Each row is a point on a landscape with many peaks, with its height.
From any point a climber takes the steepest step (rise divided by distance) to one of its 2 nearest points. It stops when none of these is higher. Distance is the straight distance between rows; heights are no part of it.
q353 h=0.27: [ -4  16   9   4   6   3  18 -18 -13 -33  -3  28 -17  14  -6  16  28  14
   1  27  -9   2 -12  25   4  10  -4   6 -22  24  -6   6 -13  19  15  -2
  12  17  -1  14  18  18  12 -16]
q744 h=3.39: [  8 -12  -5 -14 -12  40 -12   6 -18  -2   3 -13 -26 -11  -7  -2  -9 -15
  33 -20   4  -6   5  -7 -30   3  24 -40  41  -1   4 -10  11   1   8  17
   1  -6 -34 -15 -19  -5  -8  15]
q422 h=2.94: [  9 -22  -4 -17  -9  35  13   5  -6   2  24 -11 -17  -9  -2 -22 -11  11
  33   2  14 -14  -2  18 -15  18  16 -26  43   5 -17 -16  17  -3   6  13
   7  13 -23   3   3 -14 -11 -13]
q979 h=4.57: [-16  16  16  23  -3  -3 -31   1  -1 -12  -1 -21  31 -17 -15  30   3 -14
  -2 -17 -14   1  40   0 -10  -2   1   6   4  -3  31 -21   9   1  -3   5
 -32 -34  -6 -27 -39  14 -16   4]
q135 h=6.18: [ -7 -10  -3 -24 -10   7  -1   4  12  17   8 -42   4 -24  -8  -5 -29   9
  22 -21  23 -16  21  -6   5  -9  16  -6  24  -7  10 -15  22  -8  -6  18
  -2 -11   2  12 -18 -24 -21   2]
q121 h=2.79: [ 25 -16  -1  -4 -10  -8   2  -9   3  11 -16  27   5  24   6   3  10   1
 -26  -4  -3  19 -25 -12   2  17  -2  -6   3 -13 -31  33 -36  10   7 -28
  17  17  32   8  30  13  27 -17]
q336 h=3.34: [ -7 -13   0 -10  -6   0   1  13  17   0   1  35  23  -4  -3   7  22   5
  -7  -1 -20   0 -13 -27  16  14  -9  21 -19  -9  17  14  -1   3 -24 -42
   2 -29  -8 -14   5  18  18  -6]
q845 h=3.08: [ 35 -22 -12  -3  -5   6  -1   6  -3  22 -12  22  -2  18  10  -4   2  -7
 -14  -7  -9  21 -20 -10  -6  15  -5  -9  23 -15 -20  32 -29   5  12 -24
  13  13  10  -9  17  11  27  -6]
q630 h=0.07: [-13  20  17 -12   6  -3  11 -22  -8 -32   7  29 -27   7  -5  22  30  29
   5  34 -14 -14  -5  21   7 -16 -10  16 -51  15   6  -2  -1  17  14 -12
  20  19   0  16  21  23  19  -4]
q766 h=2.32: [-24   3   4  -7  -4   3  -3  -5   3  -4 -15  32  30  22 -19  35  32   8
 -22   3 -26  -5   9 -17  12  21  -1  25 -16 -25  15  32 -20   1   4 -46
 -22 -25   5  -7  28  35  34 -17]
q174 h=3.62: [ -1 -32  -6 -28 -18  51  12   1  -8 -16  31  12 -31  -1 -15 -14  11   3
  30   5  -4 -10 -18  -1  -3  18  11 -29  12   8 -10  -2  15   8 -15  -8
  21  -4 -43  -3   8   8   1  -6]
q269 h=5.31: [-20  21   7   5  18  -8  10  -5  -6  12 -16 -15  17 -13  -1  -6  16   2
   2   9   6 -19  11  42  21  21   3  17  28  19  -3  -9  -1   8 -11  16
 -17  21  31  22  22 -14  -1 -34]
q672 h=2.90: [-11  -1  10 -18  -7   2   4   7  16   5  -1  51  17  -2  -5  14  46  10
  -5   7 -21  -4 -11 -18  13  15 -10  25 -25  -2  11  27  -8  14 -22 -58
   7 -11   6   6  23  27  32 -16]
q113 h=6.12: [ 15 -28 -15 -31 -17  -2   6   5  22  33  13 -23 -15  -5  -1 -28 -30   0
   7 -17  21  -6 -12 -17  17 -10  11   4   0 -17   0  -2  10 -13 -21 -12
  14   5  -4  14  -3 -25  -7   5]
q477 h=4.80: [  5 -15 -13  -9 -13  20   2   0  -7  -4   1   1 -19   7  -7   2  -6 -12
   1 -18 -11  13 -10 -22  -5 -12   5 -17  -9  -7  17  12  -2  -4  -2  -5
  -3 -17 -25 -14 -14   2  -7  28]
q34 h=6.66: [-21   5   8 -18   9  12  24 -14 -11  -9  14  -6 -19  -8 -16  -7  27  20
  20  31   3 -30   3  40  17  17   7  10  -1  13  -6 -13  19   8  -9  -8
   6  34   6  31  44  -4  11 -35]
q210 h=7.00: [-24  22  14  -6  19   2  15 -11  -3 -12   8   9   1 -21   2  -7  28  19
  22  26  -4 -24   4  37   7  13 -11  15  -2  33  17 -17  20   0 -11   9
  -5  14  -1  12   5  -8  -9 -24]
q810 h=4.61: [ 10   3   5  29   3   8 -28  17 -11  -3  -8   4  20 -13  10   2   8 -21
  21  -6 -12   4  21   9 -22  26   5 -11  52   5  -7   0 -10  15   7  10
 -14  -7 -15 -36 -18   7   4   3]
q996 h=3.74: [ -5  11 -14  42  -2  -8 -18  16   6  -5  -4  15  13   5  14   8  -6 -20
 -14 -22 -23  41  -2 -28 -24 -12 -11   5 -26 -19  19  13   3  -7   3   0
 -19 -37 -18 -30 -38   8  -4  30]
q285 h=1.51: [ -5  28  16  19  12 -38   0 -20   8  -8 -30  38   9  14  12  17  33   7
 -25   7 -11  16 -19  12  13   7 -10  16 -27  14  -3  10 -23  12   5   6
   7  14  41  19  16   3  13 -19]
q197 h=6.28: [-18  -4   7 -12  -1  12  -6  -5 -10   3  -2 -51   0  -9 -26  24 -14  -7
   4 -13  10 -18  35   7   6  -4  23 -16  24 -12   8 -17   5   6   6  12
 -14  -8   7   8   1 -13  -3   2]
q8 h=5.80: [  1  -1   1   8   5  15  10  -2 -17 -16   2  -5 -11   3  -9  11   5  -6
  -2   7   3   8   7  14  -5   1   3 -18  10  11  -2   0  -9  10  13   7
  -7  -1  -8  -5   0   2  -4   7]
q892 h=6.83: [ 13 -32 -16 -39 -31   9   9 -11   6  22   9 -23 -30   6 -16 -13 -24 -11
   9 -19   7  -6 -12 -26  18 -10  17  -8  -4 -26   6   5   0  -7 -19 -24
  13  -1 -15  10  -1 -18  -2  12]
q373 h=7.06: [ -8 -14   4 -21   2  13  21  -8  -1  10  11 -25 -15   1 -14 -19   8  22
  11  26  14 -20   1  26  22   7  10   7  -6   3 -23  -5  19   4 -13 -10
  17  35  18  40  48  -9   1 -27]
q521 h=1.22: [  3  13   1  14  11 -39  13  13  21   3  -6   6  -1   0  23 -12 -20  10
 -15   8  26  14 -18   0   3 -20 -16  20 -35   8  -7  -5   3 -11  -5   3
   8  15  19  14   6 -10 -14  -1]
q517 h=5.17: [ -3   1   0  17   2  25  -6  11 -19 -15   0   2   1  -7  -8  12  11 -18
  10  -4 -11   7  13   7 -16  16  12 -21  31   7   2   0  -8  17  10   8
 -15 -15 -18 -22 -10   9   1   9]
q335 h=0.48: [ 12  -2   3   1   0   0  18  -9  -5 -22   2  12 -20   9   5   3   5  25
   0  28   0   4 -17  15   2  -2 -13   6 -34  18 -13   2  -5   8   9   1
  21  25  -3  14  12  10  -3  -6]
q457 h=1.73: [ 21   0  -3  17   6 -38   0  12  14  21 -13   4   9   8  23 -11 -21   1
 -26  -4  18  22 -16 -10  -3 -16 -13   9  -5  -6 -14   4 -14 -11   4   0
   2  12  27   1   0 -14   2   5]
q442 h=2.17: [ 13   7  -2  10   9 -37  -4  14  11  25  -4 -23   6   7  17 -10 -37  -8
 -19 -10  24   6   5  -4  -2 -28  -7   3   3 -10  -8  -2  -7 -17   9  14
  -7   4  25   5  -9 -14 -12  18]
q698 h=4.01: [ 20   6   2  26   3 -21   4   4   6  16 -30  30  19  -6  29  -9  17   0
 -10   2  -1  20 -16  15  -2  17 -14  16  17  19 -10  11 -20   6   0   3
  -4  18  20  -1  -2  -9   8 -20]
q901 h=7.60: [-32   7  11 -15  14  14  15 -11  -6  -5  16   0   5 -22 -13  -7  31  13
  25  17  -1 -33   8  34  18  29  11   5  25  22   7 -20  15  10 -20  -4
  -5  11   1  12  22 -13   7 -35]
q217 h=1.95: [ 14  19   9  29   2 -49   1  -7  16   0 -29  35   6  14  30   0   8  11
 -28   6   6  29 -30   0   2  -3 -12  13 -31   7 -16   7 -19   1   9   7
  16  21  40  18   7  -4   1 -10]
q211 h=6.00: [-30  37  14   6  24  -4   4 -12  -7  -3 -13   2  13 -13  -5   8  36  -3
   0   8  -8 -17  11  46  18  22 -10  23  15  28  16 -14  -4   8  -6  12
 -20  11  20  11  11  -7  12 -32]
q503 h=6.50: [  9   3   3   7   3  18   2  -4 -30 -24   1 -20 -27  13  -5  12 -12  -9
   2   7   9   1  13  13 -29 -13   2 -32   1   5 -14 -10  -4   0  31  27
  -5   8 -17  -1 -12   2 -19  26]
q820 h=3.68: [ 14 -29  -6 -20  -8  10  15  -2   5  19   3 -13 -10   7  -6 -16  -1   2
  -8   6  14  -2 -11   6  18  10   5  -4   9  -3 -25   9  -9   4  -8 -22
  18  25  15  19  30  -8  15 -15]
q511 h=0.30: [ -8  27   7   2  15 -16   6 -32 -10 -37   4  -2 -13  20 -14  22  16  20
 -15  26  -3  -8   3   7   7 -19  -7  -5 -38  11 -17 -14 -16   7  22  17
   4   8  17   9  16   9   2   8]
q59 h=4.73: [ -9   1   3   2   9  -3  13  -7  -5   7  -9  -9   7  -4  -5   2  11   3
  -8  11   8  -8   2  23  20  14   4   6  17  12 -10   0 -11  12  -3  -1
  -6  17  24  13  26  -8  10 -22]
q825 h=2.26: [ 13  34   8  33  16 -35   9   9   0  -3  -7   6  15 -10  36 -14  -9   3
   4   8  19  10   2  30 -16  -8 -26  29  -7  26 -13  -1   5 -13  17  38
 -12  18  12  11 -32  -8 -36   2]
q143 h=2.58: [-10   5   7 -11  -2  11   6   0   7  -6  -7  49  14  24 -15  24  37  12
 -16   3 -25  11 -10 -24   5  19  -1  14 -22 -14   2  44 -23  17   0 -49
  -6 -13   3   8  27  36  32 -12]
q831 h=2.54: [-21  12  14  -2   7   8   2  -8 -13 -22  10 -22  -9  -4 -21  27   0  -3
 -10  -1   2  -3  19   1  -2 -28   6  -9 -25   7  25 -16  12  -9   5   7
 -14 -18 -14  -1 -13  -3 -13  21]
q205 h=5.67: [-20  17  21  13   9  -6 -13  -5 -17  -5  -5 -45  12  -6 -19  28  -2 -12
  -3  -4   6 -11  45  23   1  -2  10  -8  23   1   4 -14  -4  11   8  18
 -29  -2  17   1  -5  -2  -7   2]
q475 h=3.82: [  1 -25  -4   4  -9   8 -13   8  12  -1  -9  26  32  -4   2   5  13  -4
   0  -4 -23  -4  -5 -22   9  25  -2  11  13 -15   9  12  -8   3 -13 -18
  -7 -34 -14 -31  -1  19  12 -10]
q467 h=2.91: [-11  17  15   7   9   0   6   0 -12 -19  12 -22  -2 -15  -6  17  -8   0
   4   3  15  -1  22  16 -11 -18  -3  -4 -16  19  12 -16  16  -9   8  26
 -15 -11 -14   2 -26  -5 -34  17]
q310 h=7.31: [-26  17  15  -1  14 -18   0   0  16  10  11   1  26 -34   8  -9   4  13
   9   6   6 -20   7   9  19   4  -5  24   2  20  21 -22  22  -7 -34   2
  -4  -7   9   2  -4 -14 -12 -22]
q368 h=4.05: [-12   5  12  -4   1 -10  -8   7  21  -8  28  -9  29 -38  16 -14 -29   6
  23 -14  20  -5  12  -8  -8 -17  -1   3  16  10  11 -20  33 -14 -20  31
   0 -21 -13  -3 -40 -14 -34   2]
q793 h=4.55: [ 21 -37 -13 -30 -23  22   2   7  15  10  20  18 -15   0   1 -27   1  -2
  16 -10  -5   3 -29 -25   8   2  -3  -8  -4  -3  -3  14   4  -3 -31 -24
  23  -7 -31  -7  -5  -1   2   6]
q777 h=6.92: [ 18 -11 -14 -27  -9 -15   5 -16  -3  32   2 -37 -29  28  -6 -22 -37  -6
 -10  -5  18 -13   0 -19   5 -29   6 -18   3 -24 -20  -5  -5 -14  11   6
  13  14  12  17   2 -21  -6  19]
q864 h=6.90: [ -6 -21  -6 -27 -17  22  -4  -5  -1   8  -3 -42 -10 -13 -23  10 -19  -5
  17 -22   9 -16  20 -11   4  -1  25 -17  24 -19  15 -13   7   2  -4   3
  -6 -13  -8   3 -10 -17  -3   1]
q110 h=4.07: [ 10 -29 -15 -23 -24  44   2   2  -4  -3  19  17 -36   3  -4 -22   4  -5
  23 -10 -10   3 -29 -24  -8   2   3 -22  -2   5  -1  13  11  -2 -12  -5
  21 -10 -50 -15 -11  11  -9  17]
q84 h=3.86: [ 13 -13  -6   3   1   8   2   9  10  -4  14  16  -2 -10  15 -17  -6   2
   9  -3   2  13 -13 -11  -7  -7  -6  -3  -6  16   5   0   9  -5  -9   6
   7 -14 -27 -17 -22  -8 -14  14]
q751 h=6.32: [  6 -14  -5 -18  -1  -4  11  -4   0  15   8 -32 -20  12  -3 -14 -26   8
  -8   4  22  -9   0   1  12 -20   3  -8  -8  -6 -13  -4   4 -10   5   9
   8  13  12  21   8 -17 -12  10]
q386 h=6.37: [  1 -16  -1 -22  -1   8  16  -5  -2  19  11 -38 -16  11  -5 -28 -16  23
   5  21  23 -20   0  16  17  -9   8   4  -7  -3 -33  -5  16  -8   1   6
  18  33  22  38  33 -16 -12 -12]
q149 h=2.18: [-37  21  21   3   7   1 -13 -18 -16 -13   7 -31   8  -1 -29  41   7  -6
 -22  -8  -6 -10  36   4  10 -24   9   1 -15  -2  30 -21   3  -6   7  -5
 -26 -23   4  -6  -2   4   6  12]
q627 h=1.89: [-34   6   4   8  -8  -7 -28 -11  -4  -7  -6 -26  25  10 -27  44  -1 -11
 -27 -12 -19 -11  37  -7   9 -11   7  12 -17 -30  39 -14   2 -15   8 -16
 -32 -33   6 -18  -2  20  13   2]
q713 h=2.08: [-30   4  -5  10  -8   7 -13  -3  -6  -9 -16  17  33  25 -21  40  22  -2
 -24  -2 -32   0  23 -15   3  13   0  14 -12 -29  25  19 -12  -5  14 -27
 -34 -36  -4 -20   6  38  25  -3]
q618 h=6.97: [-29  39  23  11  23 -19  -2  -6  10  -2   5  18  26 -27  13  -8  22   4
   8  10  -8 -15   7  27   7  10 -20  32  -1  36  28 -21  16  -6 -27  17
 -10  -6   6   0 -23  -9 -11 -21]
q602 h=3.79: [ -1 -22 -12 -18 -25  45 -28   1 -11  -4  -6  -2 -12 -11 -11  -1  -6 -19
  33 -24 -10 -14  -2 -29 -17  14  27 -30  47 -19  11  -4   6  10  -6   5
   1 -20 -38 -27 -15  10   4   9]
q289 h=4.15: [ 29  -1   2  31   5 -11 -49  25   2  13 -21   5  34  -2  24   0   4 -25
  25  -8 -20   6  27  -3 -27  28  -5   0  57  -6  -6   6  -7   0  15   9
  -6  -1 -17 -50 -16   6  12   2]
q609 h=3.02: [ 19   3 -10  -9   3  -1   6  -9 -23   2   6 -17 -28  31 -11  -8 -15  -1
 -12  20  14 -14   3  13 -13   5   9 -38  32  -8 -46 -10 -19   4  30  12
  14  28  21  10  20   1  20  -5]
q451 h=5.44: [  2  -3  -8 -21  -9 -11  -4  19  17  31  16 -36  16 -28  14 -28 -41  10
  26 -24  31 -14  16  -6   2 -18  12   9  34  -7  -3 -12  32 -23   2  25
   4  -2  13  18 -21 -25 -30  -1]
q715 h=7.61: [ -5 -25 -13 -39 -33  16  -1 -21  -2  13  -7 -39 -22  -4 -31   9 -21 -12
  16 -25   3 -15   7 -31  13  -9  32  -7   5 -35  23  -6   5  -1 -15 -16
   1 -14 -15   6  -7 -15  -2   9]
q171 h=3.80: [  1  -7  -5  17  -1  19 -10   9   6  -6   7  26   8  -8  11  -7   9  -7
   3  -8 -20  18 -14 -30  -8   1  -4  -2  -7   6  12  12   8   5  -9   3
  -1 -34 -33 -30 -25   8  -6  22]
q468 h=4.02: [-20  17  12  18  -3   2 -28   5  10 -16  11  -3  27 -21  -5  14  -7 -13
  -4 -20 -14   6  18 -22 -15 -12   0   6 -10  -4  37 -23  21  -7 -13   4
 -17 -46 -23 -30 -47  12 -16  10]
q133 h=3.52: [ 29  -2  -3  17   5  -6   7   6  -4  15 -13  16   4   4  21 -10   3   0
  -4   7   7  18 -12  17 -10  10  -7  -5  30  15 -20   9 -19   3  16   2
   4  25  10  -3   4  -4   6 -11]
q56 h=5.35: [ 14 -21  -9 -19  -7 -12   1  18  29  31  12 -11  13 -20  15 -34 -28   9
   9 -15  21  -8 -11 -12  11  -6   5  12  13  -4  -4  -6  14 -15 -21  -2
   9   5   2   5  -6 -25 -11  -7]
q681 h=6.65: [ -9   2  -4 -12  12 -25   1  -6  17  18  -2 -29   0  10 -10  -9 -18   2
 -26   0  18  -9   0 -13  32 -21   7  14 -30 -20 -10 -11   1  -5 -21  -6
   9  -1  40  22  35 -12   6   4]
q781 h=2.71: [ 24  20   4  22  11 -23   8   0  -8   3  -9  -2   2   8  27 -11 -15  13
  -4  19  21   5  -4  23 -13 -15 -20   7   0  16 -26  -3  -9  -6  29  31
   1  32  18  16  -9  -5 -23   4]
q283 h=4.16: [  3 -13   0  -7   1  -2  15  -3   5   3  -1   7   0   0  -3   1  13   7
 -10   8   4   4 -12   3  20   6  -4   5  -9   9  -4  11  -8   7 -12 -22
   8  11  13   9  23  -1  11 -14]
q92 h=3.78: [ 36   1 -12  18  10   3 -39  29 -11  17 -14   5   7   4  11   3  -3 -29
  21 -14 -19   8  18 -12 -30  25   3 -19  59 -12  -5  11  -7   1  24   2
   2  11 -26 -43  -1   5  23   9]
q492 h=5.32: [-17  24   8   9  13  -5   6  -8  -7  -8 -25  20  14  -6  -4   9  38  -9
  -7   5 -13  -9  -5  37  17  37  -5  19  22  22   4   2 -21  21  -4   0
 -13  14  25  11  21   1  27 -39]
q172 h=5.38: [ -4 -10 -23   0 -14  22  -6  -4 -21  -2 -14   8 -13  29  -9  13  -6 -22
  -9 -21 -26  16  -4 -30 -15  -5   6 -25  -5 -27  10  32 -16   2  12  -8
 -12 -13 -16 -17  -5  19   8  34]
q32 h=5.14: [ 16 -32 -11 -28 -19   2   7  12  24  13  12  12  -7  -1  -3 -14   1  -5
   0  -8  -1   4 -24 -25  20  -1  -6   7 -26 -11   3  16   0  -4 -33 -42
  20  -2  -4   8   9  -1  13   0]
q266 h=4.63: [  5  19   7  25   7 -13   5  -5  -2  -5 -38  39  14   4  16   7  34 -10
 -11   1 -15  19 -15  26   1  35  -9  12  17  19  -7  15 -32  23   8   5
  -4  15  26   7   5   3  21 -32]
q710 h=7.17: [ 18   3  -9  11   0  27  -7  -2 -37 -16  -1  -3 -42  22  -4   5  -8 -22
   0   1  -4  11  -3  -2 -40  -8   3 -40   3  -1 -14   7  -8  -1  40  19
   7   8 -26 -12  -8  16  -3  32]
q784 h=4.76: [  3  -7   4 -15  -3  -3   0   9  15   8  28 -11  22 -29  25 -34 -27  17
  34  -9  23 -14   6  -1  -7 -12   5  -1  36  11  -7 -11  37 -20  -5  33
   4   2  -6   9 -27 -22 -37  -3]
q928 h=1.18: [-20  43  20  13  22 -24   2 -27  -4 -21 -16  18   1  12  -2  23  36   5
 -15  16  -8   0  -1  26  16  -2 -12  18 -23  21   5  -4 -16  10  12  13
  -5  11  28  15  12   6  14 -11]
q876 h=4.23: [  7 -26 -11 -15 -20  28 -18   2   4   2  -1   8   1  -9  -4  -8  -7 -11
  16 -22 -16  -2 -10 -32  -1   5  10 -13  21 -16  14   5   1   3 -14  -4
   2 -27 -34 -28 -17   3  -2  14]
q935 h=5.91: [  4  -3 -16  -3  -5   8   1 -18 -13 -16  -5  13 -19  41 -11  10  -1  -7
 -22  -5 -16  21 -12 -24 -11 -14  -3 -31 -20 -17 -10  25 -21   3  20  -4
   3 -10   2  -7   2  17  12  29]
q106 h=3.77: [-16   8  -4   7  -9  10 -15   7   6 -15   4   2   1 -12  -7   6 -13 -16
   1 -27 -16  12  -4 -37 -15 -20   7  -6 -24 -11  39  -8  19 -10 -15   2
 -10 -41 -35 -24 -42   6 -16  28]
q196 h=0.12: [-22  22  15 -13   8  -3   7 -29 -10 -40  13  16 -26  18 -17  30  26  24
 -12  26 -11 -16   7   0  10 -32  -5   2 -53   7   0  -7  -3   5  21 -11
  11   2   5   7  21  21  22  15]
q418 h=8.84: [-27  -5  17 -14   9   6  -3 -14  10   5  13   0  31 -32  -1 -13  13  15
  22  11   0 -34   6  13  23  22   5  10  30  12  14 -21  22   7 -35  -2
   1  -2   1   3   6 -15  -2 -32]
q383 h=3.12: [ 31   5  -1  23  11 -11   2   5  -6  10  -6   5  -2   7  22  -7  -9  -1
  -5   8  10  22  -1  11 -19 -11 -15  -8  13  12 -14   8 -12  -4  26  15
   1  14   1  -8 -12  -4  -8  13]
q416 h=1.80: [ 18  28   4  40  14 -36   8  14  16  -4  -8  30  14 -15  45 -20  -1   2
   3   7  12  23 -14  13 -21  -4 -25  30 -17  28  -9   1   3  -9   2  25
  -2   5   0   0 -32 -12 -23  -4]
q740 h=1.85: [-23   5  -1  20  -9   4 -20   3  -4 -11  -9   1  28   7 -17  36  11 -11
 -20 -13 -31   7  24 -15  -4   1   1   8 -13 -22  35   0   0  -6   5 -13
 -32 -40 -12 -28 -19  27   5   9]
q706 h=0.72: [  5   3  -7  -7   2 -30  17  27  27  12   6  -8 -11  -4  26 -35 -39  17
  -1  10  33   0 -22  -1   4 -27 -14  22 -42  -2 -18  -7  22 -19 -10  -1
  22  28  13  26  12  -9 -25  -6]
q729 h=2.63: [  2   4  -3  16   7 -31 -11   0   1   2  -7 -18   8  18   1  11 -21 -11
 -27 -10   2  14   6 -13  -3 -22  -9  -7 -12 -19   3   1 -18  -7   6   5
 -14  -8  27  -7 -10  -8   3  24]
q460 h=3.42: [ 41 -14 -18   7   5   2 -17  22 -11  25 -15  20   0  12  10  -1  -2 -19
   2  -8 -16  13  -3  -8 -19  25   1 -15  53 -17 -14  24 -20   4  22 -15
   7  14  -9 -29  16  11  34  -5]
q884 h=5.08: [-21  25  23  27   7  -3 -17  -1 -17 -15  -4 -22  22 -10 -19  33  16 -18
  -1  -8 -12  -1  44  26  -8   7   2   1  18   8  18 -17  -4  14   4   9
 -35 -17   0 -20 -25  10  -9   0]
q841 h=3.43: [-17  12  10  -3   8  -8   7   8  10  -9  25 -13   9 -29   4  -2 -16  12
  15   0  18  -8  13   4  -1 -14  -2   5 -11  19  19 -21  30 -16 -13  20
  -5 -14 -12   4 -25 -13 -34   4]
q194 h=4.37: [-11   3 -13  24 -13  17 -28   8  -3  -8 -10   3  10   1  -3  14  -4 -25
  -2 -30 -30  16   6 -35 -24  -9   6  -7 -16 -22  31   8  11  -7  -3   6
 -23 -37 -29 -32 -43  18  -9  35]
q85 h=0.74: [ 15  -4  -4   5   1 -14  12  -4   7 -16   4   9 -19  17   6   0  -9  12
 -14  13   7  17 -19  -8   0 -19 -15   1 -43   4  -5   6  -5  -4   6  -2
  16   4   1   8   1   3  -4  15]
q947 h=0.71: [ -1  23   2  10  12 -41  20  20  25 -12  -2  17 -10 -17  32 -14 -21  21
   4  22  16   8 -23   7  -8 -23 -27  32 -63   8  -4 -12  19  -2  -9   3
  21  27   7  17   5   1 -20 -11]
q883 h=6.45: [ 14   8 -11   9  -2  18  -1 -18 -25 -32   1  12 -33  38  -6   9   3  -4
 -14  10 -13  17 -12  -9 -26  -8  -3 -35 -19  -6 -25  15 -22   7  39  14
  12   0  -7  -8   2  26   5  27]
q725 h=3.30: [ 20 -30  -9 -16  -6   0   4   8   8  45  -9 -22   8  -4   3 -24 -13   1
  -7  -4  17 -10  -3   3  20  11  10   4  31 -14 -23   4  -8  -1  -5 -15
  10  26  23  13  25 -17  12 -17]
q432 h=4.56: [ 13 -12  -3  -1   2  -7  12  12  15  11  12   5   9 -17  20 -28 -10  15
   9   5  16   1 -12   3   2  -3  -5   6   4  19  -6  -5  11 -11 -14   5
   5  10  -2   0  -8 -17 -17  -5]
q170 h=3.25: [ -3 -21  -1 -14  -7  37  21   2 -13 -19  31   2 -22  -8 -11 -14   7  16
  31  16   5 -15  -8  24  -7  25  10 -20  18  14 -14 -14  18   6  -5   3
  11  11 -28   5  13  -5  -5 -20]
q277 h=4.34: [  1  -7 -10  28  -3  15 -16  13   1  -1 -10  29  22   0  13   5  17  -9
  -2 -10 -32  20  -4 -28 -11  18  -5   3   6 -10   7  23  -8   7   2  -2
 -15 -34 -19 -35 -17  21   6  14]
q17 h=2.40: [ 18  -5   4  15  -3 -27   3  -2  11   7 -23  33   9  13  18   5  12   7
 -25  -1   0  28 -27  -8   6   6  -9  10 -16  -1 -16  22 -23   6   2 -15
  12  13  35   9  15   1  15 -10]
q558 h=0.33: [ 12  11  -3  13   3 -26  19  18  16  -7   2  25   0 -21  37 -31 -12  27
  12  21  11   3 -23  13 -13  -6 -24  28 -35  24  -7  -7  20  -9 -11  11
  15  29  -2  13  -9  -7 -25 -13]
q921 h=5.81: [  4 -28 -14 -33 -15  -9   5   2  23  21   9 -14 -10   5 -15  -8 -14 -13
  -8 -12   7  -4 -15 -28  30  -7   3  14 -31 -31   6   9  -1  -7 -33 -40
  16  -3   7  19  20 -10  14   4]
q542 h=3.32: [ 12 -12  -6 -16  -2   1  11 -13  -7  17   1 -21 -15  23  -9 -18  -5   2
 -16  15  17 -12  -7  12  10   8  10 -17  22  -9 -48   0 -17   7  11  -5
  21  34  34  23  38  -3  22 -18]
q67 h=4.91: [-12  -2 -16  18  -9  30 -14   8 -14  -8 -12   9   3   9  -8  18   9 -19
  -6 -20 -34  18   4 -27 -19   5   5 -16  -6 -18  17  26  -3   6  10  -1
 -21 -29 -26 -24 -17  27   3  31]
q809 h=2.80: [ 19  -4  -5  -4   0  17   8   4 -30  -1  12 -20 -34  18  -7  -5 -22  -3
   6  14  16 -11   9  24 -26   1   9 -36  36  -3 -29 -12  -1   0  32  20
   8  27  -8  10   9  -4   2   2]
q195 h=3.11: [  9   5  -4  31   5 -14  -5   7   1  -4  -6  10   7  10  12   7  -6 -11
 -18  -8  -8  35  -4 -11 -13 -12 -13   0 -14  -5   6  14 -12  -2  11   2
 -10 -16   4 -15 -19   0  -1  24]
q124 h=8.16: [-26  36  19  12  20  -4   5 -11  -3 -20   5  22   7 -16   5   6  34   6
  10  18 -12  -8   8  28   2   6 -17  21 -13  40  26 -15  11   3  -6   8
  -8 -10  -9  -4 -19  -1  -4  -9]
q352 h=7.71: [-12 -12  -3 -20   6  -7  -5  -7  12  30  -3 -42   8  -3 -21  -2 -18   1
 -13  -3  16 -18  15  -6  39  -5  19  21  -7 -24   1 -11   8   0 -20  -7
   4  -6  27  22  32 -16   8  -5]
q192 h=3.04: [ 17  -7  -5  -2  -3  29   3  13 -24   1  14 -12 -27  -3  -3  -7 -13  -6
  25  -2  15  -6  11  21 -33   8  16 -36  45   5 -14 -12  10  -3  23  21
   4  15 -25  -2  -5  -7  -8   5]
q11 h=6.64: [ -3 -24  -9 -30  -5  -3   0   2  27  34   4 -28   1 -11 -16 -13 -13  -3
  -5  -6  14 -14  -2 -14  39   0  12  25 -22 -25   2  -4  11  -4 -37 -30
  18   3  19  27  33 -16  13  -6]
q782 h=0.49: [ -3   2   1  -7   5  -2  10 -18 -10 -26   8 -11 -22  19 -15  15  -2  10
 -16  14   4  -1   0  -3   6 -23  -5 -11 -33   3  -4  -5  -4   0  12   6
   5   0   1   8   9   1  -3  17]

Where does a climber stop that starts at each point below?
q422 => q352
q928 => q710
q627 => q715
q468 => q715
q457 => q710
q416 => q211
q744 => q710
q106 => q710

Call two points neighbours if one is among the 2 nearest of the other. Go from one point of each pair to the other, from neighbour to neighbour, staying as high as possible. Name the lowest point that can't be avoided.
q352, q820 => q809
q352, q124 => q422
q418, q777 => q751
q373, q124 => q34
q418, q715 => q113
q124, q418 => q210
